Points, in no order, along strands that fork and pass close to each other.
Two points are linked if the straight distance between their rows is under 73.6. Some points are linked to none.
k_238: [ 15 -50  21  29  28  24 -29  -5 -39 -37  37  -9   2 -11 -10  -1   3 -38
 -23 -31 -28 -39]
k_303: [ 20  16  22 -61   6 -18  28 -17  27  26 -32 -25 -17 -32  -7  20 -28   5
  27  26  -3  17]
k_682: [  7  -4 -18 -12  29   1  -7 -10 -23 -43 -16  -2 -18 -20 -38 -15  41   0
 -38 -55 -16 -49]
k_695: [ 12  -5 -11 -27  30   5  33  18  -4  -5 -28 -34  13  -4  10   9   1   8
  31 -14 -11 -19]
k_300: [-18 -32  -4 -11 -11   3   7  14  -9 -26  33  23  -1 -18  -5   0  33 -32
 -12 -42  29  39]
k_65: [ 12  49  37 -76 -19 -10  45 -34 -10   2 -30  -5 -10  10  37   6  14   4
  -2 -23  -2  28]
k_241: [ 27  13 -34 -31   7  -5  12   0  -2  32 -31 -23   5 -48 -30   4  -6 -22
  21 -24   8  28]
k_627: [  5 -24   6  34 -17 -16 -22   6  11  24  26  23   2 -28  -3   3  11 -38
 -20 -16  15  37]
k_471: [  0 -28  53  28 -29   5 -14  22  10 -10  10  28   0   9  19  18  11 -13
 -10  14  10   2]
k_759: [  8  -8   2 -45 -10 -13  23 -21 -10 -37  49  51  -5  24   3  12  52 -20
 -21 -25  13  37]
k_330: [ 13 -10 -13  27  25 -28 -17 -25  -7 -15  43  33   9  15  28  34  42 -16
 -35  16 -15  50]
k_841: [ 24 -16  -1  36  21 -20 -27 -13  14  25  46   4  10 -18 -13  12 -52 -34
  15  47   5  28]
k_435: [-36   8   1  44 -31   3 -25  14  -3 -19   8  36   1  33   6  -9  14  26
 -23  14   1  -4]
k_934: [ 10 -25  48  34  -3  31 -45  -7 -23 -39   8  31 -16  13   0  10   6 -14
 -38   2 -29 -52]
k_789: [-25 -31  15  -3   0  28 -26  -1 -18 -37  -5   4  -1   2 -22 -22   4  20
  -1 -43 -14 -62]
k_699: [ -1  10 -15 -43 -26 -17  10   8   6  24 -11  -3 -15 -20   0   5  16 -14
   7 -22  22  25]
k_767: [ -1  -4 -33 -54 -18 -13  54   3 -15 -16  39  24   0  11  -2  20  22 -31
  19   4  17  63]
k_428: [ -5   4  16 -62 -17  -8  45  -7  18  14 -17 -21  -7 -20   8  12 -25  -1
  45  17  -4  37]
k_318: [ 22  -1  -9  23  18  -4 -16  10  16  43   0  -6   6   4 -22   3 -36  -1
  11  37   8 -19]
k_929: [-25  15  41  -6 -28  -3  -9 -11  16 -22 -34  17 -22   3   9  -9  43  22
 -20 -38   4 -30]
k_791: [-26  44  16   5 -13  -9  -6 -22  31  29 -39 -19 -12 -16  18 -23 -19  35
 -14  12  10 -13]
k_879: [-13  64 -30 -15  12 -16  34 -17  -8   8 -44 -35 -12 -29  18 -26  10   7
 -16 -10 -10   9]
k_223: [ 20 -11 -32 -42  -8 -13  40 -10 -24 -23  49  50   4  20   0  28  45 -34
 -10  -2  11  56]
k_968: [-27  23  -4  -4   3  19 -10 -16  20  22 -52 -35  15 -42  21 -29 -21  20
   7 -41  13   3]
k_414: [-15  -1 -11 -45 -11 -16  53  17   1   3   2 -23   6  -5  13  16  -9  -5
  55  19  -6  18]
k_354: [ 25   5  16 -13  18 -23  15 -12  40  21  -3   7 -12 -11 -32  17 -41  -1
  45  50  22  10]
k_944: [  4  28 -16  49 -25  14 -44  12   7  23   2  -4   2  28 -21 -25 -53  14
  -9  33  13 -26]
k_690: [-12  22  65 -28 -27   5   1  -2  24 -14 -43   7 -21   7  17   2  22  34
   0 -22  14 -15]
k_289: [  7  11 -45 -13   2  -5  -6   5  10  34 -24 -32   6 -46 -33 -18 -23  -6
  22 -44  20   6]
k_412: [ 14   1  -5  54   0  39 -29  37 -29 -13  23   4   9  41   6 -12 -29  -4
 -27  13 -21 -33]
k_361: [  6 -11 -32  50  49  -5  -4  -8 -14 -23  41  16  17  16  18  37  14 -10
 -33  16 -33  37]
k_795: [-29  27 -10  -5   3 -14  21 -19  22  32 -27 -24 -13 -23   3 -24 -27  20
  15  25   1 -14]
k_990: [-13  49   9  26 -22   0 -35  -2  14  35 -44 -10  -4   0  -2 -26 -12  38
 -22   5  18 -26]
k_559: [ -9 -34 -13  15 -15 -15  -5   3  21  29  39   9   6 -38 -13  -7 -11 -32
   9  -2  23  36]
k_205: [-12  26  42 -35 -15  -7  18 -15  12  11 -37  -2 -17   2  32  -3  21  44
   5  14  12  -1]
k_315: [ 25  -8 -22 -10  -4 -32   5   6  15  25   6   4  -2  -3 -11  16  -3  -7
   7  16  -1  23]
k_769: [-48 -31  24  53 -14  35 -33  -9  -8 -56  46  38   3  22   1  -7   8  -6
 -28   7 -22   3]
k_235: [-12  20   0 -10 -23 -43   8 -17   3   4  -9  22 -12  21  12  -8  42  13
  -2   4  14  18]
k_505: [  1 -26   4  15  12 -14 -11 -18  -5 -43  41  43   0  10   5  18  51 -11
 -37  -6  -8  22]
k_717: [ 27 -15 -41  35  42   1   0  35 -36 -10  25  -6  24  25   3  -2   7 -14
  -8   5 -22 -32]
k_392: [ 18  -8   8 -41 -28 -27  11 -14  20  18   6  23   1   4   8  12   4  10
  16  16  20  33]
k_865: [  7  45 -18 -53 -25 -30  13 -30  14  21 -31  -8 -26 -30  -3  -3   8 -11
   0 -18  13  38]
k_918: [ 20  38 -28 -62 -12 -28  37 -19 -27   0   4  27  -2  33  -7  14  39 -23
   3   8   3  40]
k_207: [ 21  29 -54  11  33 -22   3  12 -15  25 -24 -26  10   2 -11 -15  -5   8
  -3   3  -7 -30]
k_672: [-35 -21 -13  18  19   2  -4 -19 -13 -46  21  26   5  20 -25 -11  24  14
 -20  -7 -25 -48]
k_229: [ 44 -10   7   6  10  33 -21  27   5  36 -29 -37  18   7  -1  -9 -52  23
  28  -9  11 -20]
k_723: [ -5  -3  34 -35  -9  -2  24   4  19  10 -31 -17 -13  11  27  13   1  32
  30  28   7  -5]
k_909: [ 14  18  -7  56 -17  21 -48   2   5  21  31   5   4  23 -32  -7 -64   8
 -12  69   9 -13]
k_657: [  2  22 -16 -38  -8 -23  23   2  -1 -12 -24  -6 -10 -11   0   6  30  -1
  -2 -36   3   7]
k_15: [-16  10  17 -52 -45 -23  22 -31  37  21   9  11   3  24  10  -7   3  16
  31  20  38  31]
k_186: [-57 -27   7  37   0  19 -14 -10  -3 -54  30  46   6  32 -16  -5  32  18
 -20  10 -19 -18]
k_558: [-30   6  23  18 -19   2 -11   6   6 -21  -5  29 -13  29  11 -15  32  30
  -9  -8   4 -26]
k_905: [-48  20  17 -29 -16  19  11 -12  16   3 -58 -15  -3 -35  32 -24   1  12
  -4 -44   4  17]
k_971: [ -6 -10  -1  61   0  24 -26  20  -9 -18  21  14  18  38  12   5 -10   5
 -21  36 -23  -6]
k_201: [ 18   1   9  15   1  23 -19  13  10  34 -20 -30  -1  15 -16  -7 -51  24
  15  32  16 -36]
k_236: [ -7 -66  22  22  20  33  11  28  -8 -23  38  -6  18   9  17  26 -11 -27
  14   1 -15   9]
k_758: [ -3 -51  20  39  40  24 -28 -15 -37 -54  49 -19   8   7  21   4  10 -43
  -5 -13 -24 -18]
k_45: [ 10  16  12 -26   6  -9  11 -11  35  29 -18 -20 -17 -28 -29   1 -48  -2
  37  12  23   5]
k_360: [ -6 -34   0  13   3   3   2  23  14   2  27  14  19  11  14  21  -8  -6
  10  34 -16  28]
k_658: [ 27 -16  11 -22  28  36  11  27   2  16 -35 -39  18   2   4   2 -21  13
  41  -7  -1 -20]
k_964: [ -2 -46   0  23   3  36  -1  38  -6   3  29 -14  22   3  15   2 -23 -15
  15 -17   1  -1]
k_10: [ -5  -8  -4  49   3  24 -34  -8  17   5  37  15  13  22 -14   8 -54  13
  -4  80  -7  21]
k_848: [ 37  -3   7  38 -17  14 -40  23  -1  30 -18 -11  14  -3  -6  -6 -19  -2
  -6  -2  13 -23]
k_83: [-28  61 -16  -9  13 -21  41 -17  -2  20 -34 -17 -13  -1  36 -26   6  31
 -13  15 -17 -17]
k_871: [-17  28 -37  40 -19   6 -31  26  -2  31 -15 -16   9  17 -14 -33 -25  26
  -1   4   4 -39]
k_147: [ -3 -25  31  -7  13  -7  -4   3  -5 -37   5  28 -12  -7 -14  11  32 -13
 -20 -34 -13 -28]
k_91: [-10 -54  20  40  22  41 -18  -4 -23 -46  52 -25  14  10  29  26 -15 -29
   9   7 -26   1]
k_116: [ -8  16  27 -43 -16   3  11   2  19   7 -47 -21 -14 -28  25   2   2  10
  22 -28  11  23]
k_974: [-20  59  -5 -24   0 -27  20 -36  13  25 -19  -7 -17  15  28 -19  -1  33
 -16  46  -2   2]
k_532: [ -5   3 -41 -41  16  -7  33  -9 -39 -38  14  17 -25 -13 -35   4  52 -22
 -19 -34   6  -2]
k_844: [ 16   6 -44 -19  19 -32  17 -10  21  32   8  -8  -2 -17 -34   3 -23  -8
  38  19   0  11]
k_256: [-10 -23  18  11 -24  32  -4  28  21  25 -15 -19  16  10  -4 -17 -33  12
  18 -11  20 -16]
k_99: [ 26 -20  41  42  18  23 -44   8 -40 -27  24  -2  -5  10   9   6   0 -21
 -34 -16 -33 -53]
k_838: [ 18  13 -39  -3  28   2 -17  -2  -7  45 -22 -38  14 -20 -23 -29 -33   9
  19 -29  27 -16]
k_7: [-11  36 -39 -20  13 -20  27 -18  10  29  -7 -29  -1 -32 -19 -11 -23  -3
  28  12   2   1]
k_637: [  9  -5  -3   6  16 -22  -3   1  22  17   7   8   2  17 -18  12 -36  13
  25  60   0  -3]
k_830: [-40  -3  22  70 -27   8 -36   8  -2 -31  31  39   9  14   7   0  14   1
 -40  -5  -5  11]
k_712: [ 19 -12 -46  39  51 -13   1   8 -21 -21  21  18  20  23   6  17   5 -11
 -15  20 -30   0]
k_920: [ -2 -45  11  27  -2  24  -8  29  -7 -11  12  -7  16 -15  -2 -16   9 -14
  12 -43   9 -16]
k_828: [ 20  -5  11  40 -12  34 -27  32 -21   2   0 -14   4  20   8  -9 -19   3
 -13  -9  -3 -35]
k_777: [ 38  -5 -37  14  29  -4   1  32 -24  16  -3 -24  18   1  -7  -5  -9  -1
   9  -3  -8 -27]
k_489: [  4 -23  -2  35  -7 -19 -16 -14  22  23  49  17   8 -23  -6  25 -24 -40
   5  32  13  53]
k_610: [-10 -25  11   4   6 -12 -14 -17 -13 -49  26  50 -18   4 -18   6  60 -15
 -44 -32  -1  -8]
k_367: [ 18  68  21 -66 -19 -21  30 -46  -6  25 -34  -3 -24 -18   7  -1   0  -8
  -3  -1   4  35]
k_955: [-17 -17   2  11   3  19  -1  28 -17 -25  -3  -7   3  -2 -18 -16  14   9
   1 -49   0 -36]
k_698: [-14 -17  15   8   4   6 -18  -8 -17 -34  -2  24  -5   4 -25  -5  29   7
 -27 -28 -31 -60]
k_459: [-18   9 -30  21  -3   1  -4  13  13  14 -14  -7  18   8   1 -17 -12  19
   9   2   7 -18]
k_373: [  4  30 -40 -37  36  -3  49   9 -20 -16 -21 -38   1 -15   9  -5  13  -5
  18 -15 -24 -14]
k_322: [ 16 -22  10  50  21   2 -18 -14   6  19  36  -2   5  -1  -3  26 -46 -12
   7  78  -9  25]
k_121: [  7  12  52 -67 -16  -2  34 -13   4  -6 -36 -18 -12  -4  26  26  26  13
  24 -15  10  27]
k_603: [-25  39  11 -46 -31 -29  32 -42  26  25   0  -4 -15   9  18 -26  -4  27
   5  26  10  23]
k_928: [  9  -8 -28 -15  32 -17  14   7 -26 -40   1  12 -15 -17 -35   1  49  -8
 -25 -27 -11 -26]
k_189: [ 16  19  -2  21 -15  13 -42   2   8  38 -42 -20  14 -21  -8 -18 -20   9
  -6 -37  26 -14]
k_370: [ 18  42 -46 -29  19 -19  28  -6 -15   6 -40 -25 -14 -29   2  -1  20  -1
  -3 -16 -12   8]
k_232: [ 46  -5 -40  15  21   3 -26  15 -25  43 -19 -25  23  -9 -13 -25 -28   9
   9 -30  -1 -20]
k_911: [ -2 -24 -35 -52   0 -11  53  20  -8  -4  19   0  -1   0   3  22   4 -17
  39   8   4  41]
k_762: [  5 -23  64  32 -20  26 -39  17 -10 -28  13  33 -21  16  11  21  21 -11
 -40  14  -7 -21]
k_40: [  5 -25  38  33 -39   7 -33  18  26  24  13   8   7 -14  -1   8  -3 -19
 -13   8  18  24]
k_631: [-26 -27  10  59   1  36  -8   8  -1 -23  31   3  20  37  30  25 -12  14
  -4  49 -29  22]
k_761: [ -1  -9  -9 -48  -6   0  37  -8 -14 -49  33  38 -15  -1 -21  11  41 -29
 -10 -38   8  17]
k_957: [  3  -5  28 -57 -15 -17  44   1  10 -17 -11  -6 -12  13  25  16  20  13
  24  19  -2  14]
k_206: [ -6  21   0   6   0  20 -23   4   5  12 -62 -32   6 -13   8 -27  -8  24
  -1 -46   5 -27]

A fork is a point with three links. Follow the links from the first point to the second and name the forks in between, in order.
k_229; k_412 => k_370 k_121
k_929; k_909 => k_698
k_428; k_865 => k_370
k_838; k_920 => k_777 k_698

A fork is a point with three links, a tip a point with one. Leave the first point through the second and follow the links. Name the first fork or tip that comes.
k_10; k_322 => k_698
k_238; k_99 => k_459
k_759; k_223 => k_370
k_229; k_201 => k_682
k_186; k_769 => k_121
k_121; k_116 => k_631

Follow the links from the first point to the second, and from the first to the third. Name the last point that the two ways share.
k_83; k_955; k_330 => k_698
k_795; k_698; k_911 => k_370
k_934; k_769; k_241 => k_698
k_844; k_928; k_929 => k_370
k_698; k_974; k_206 => k_121
k_865; k_848; k_471 => k_121
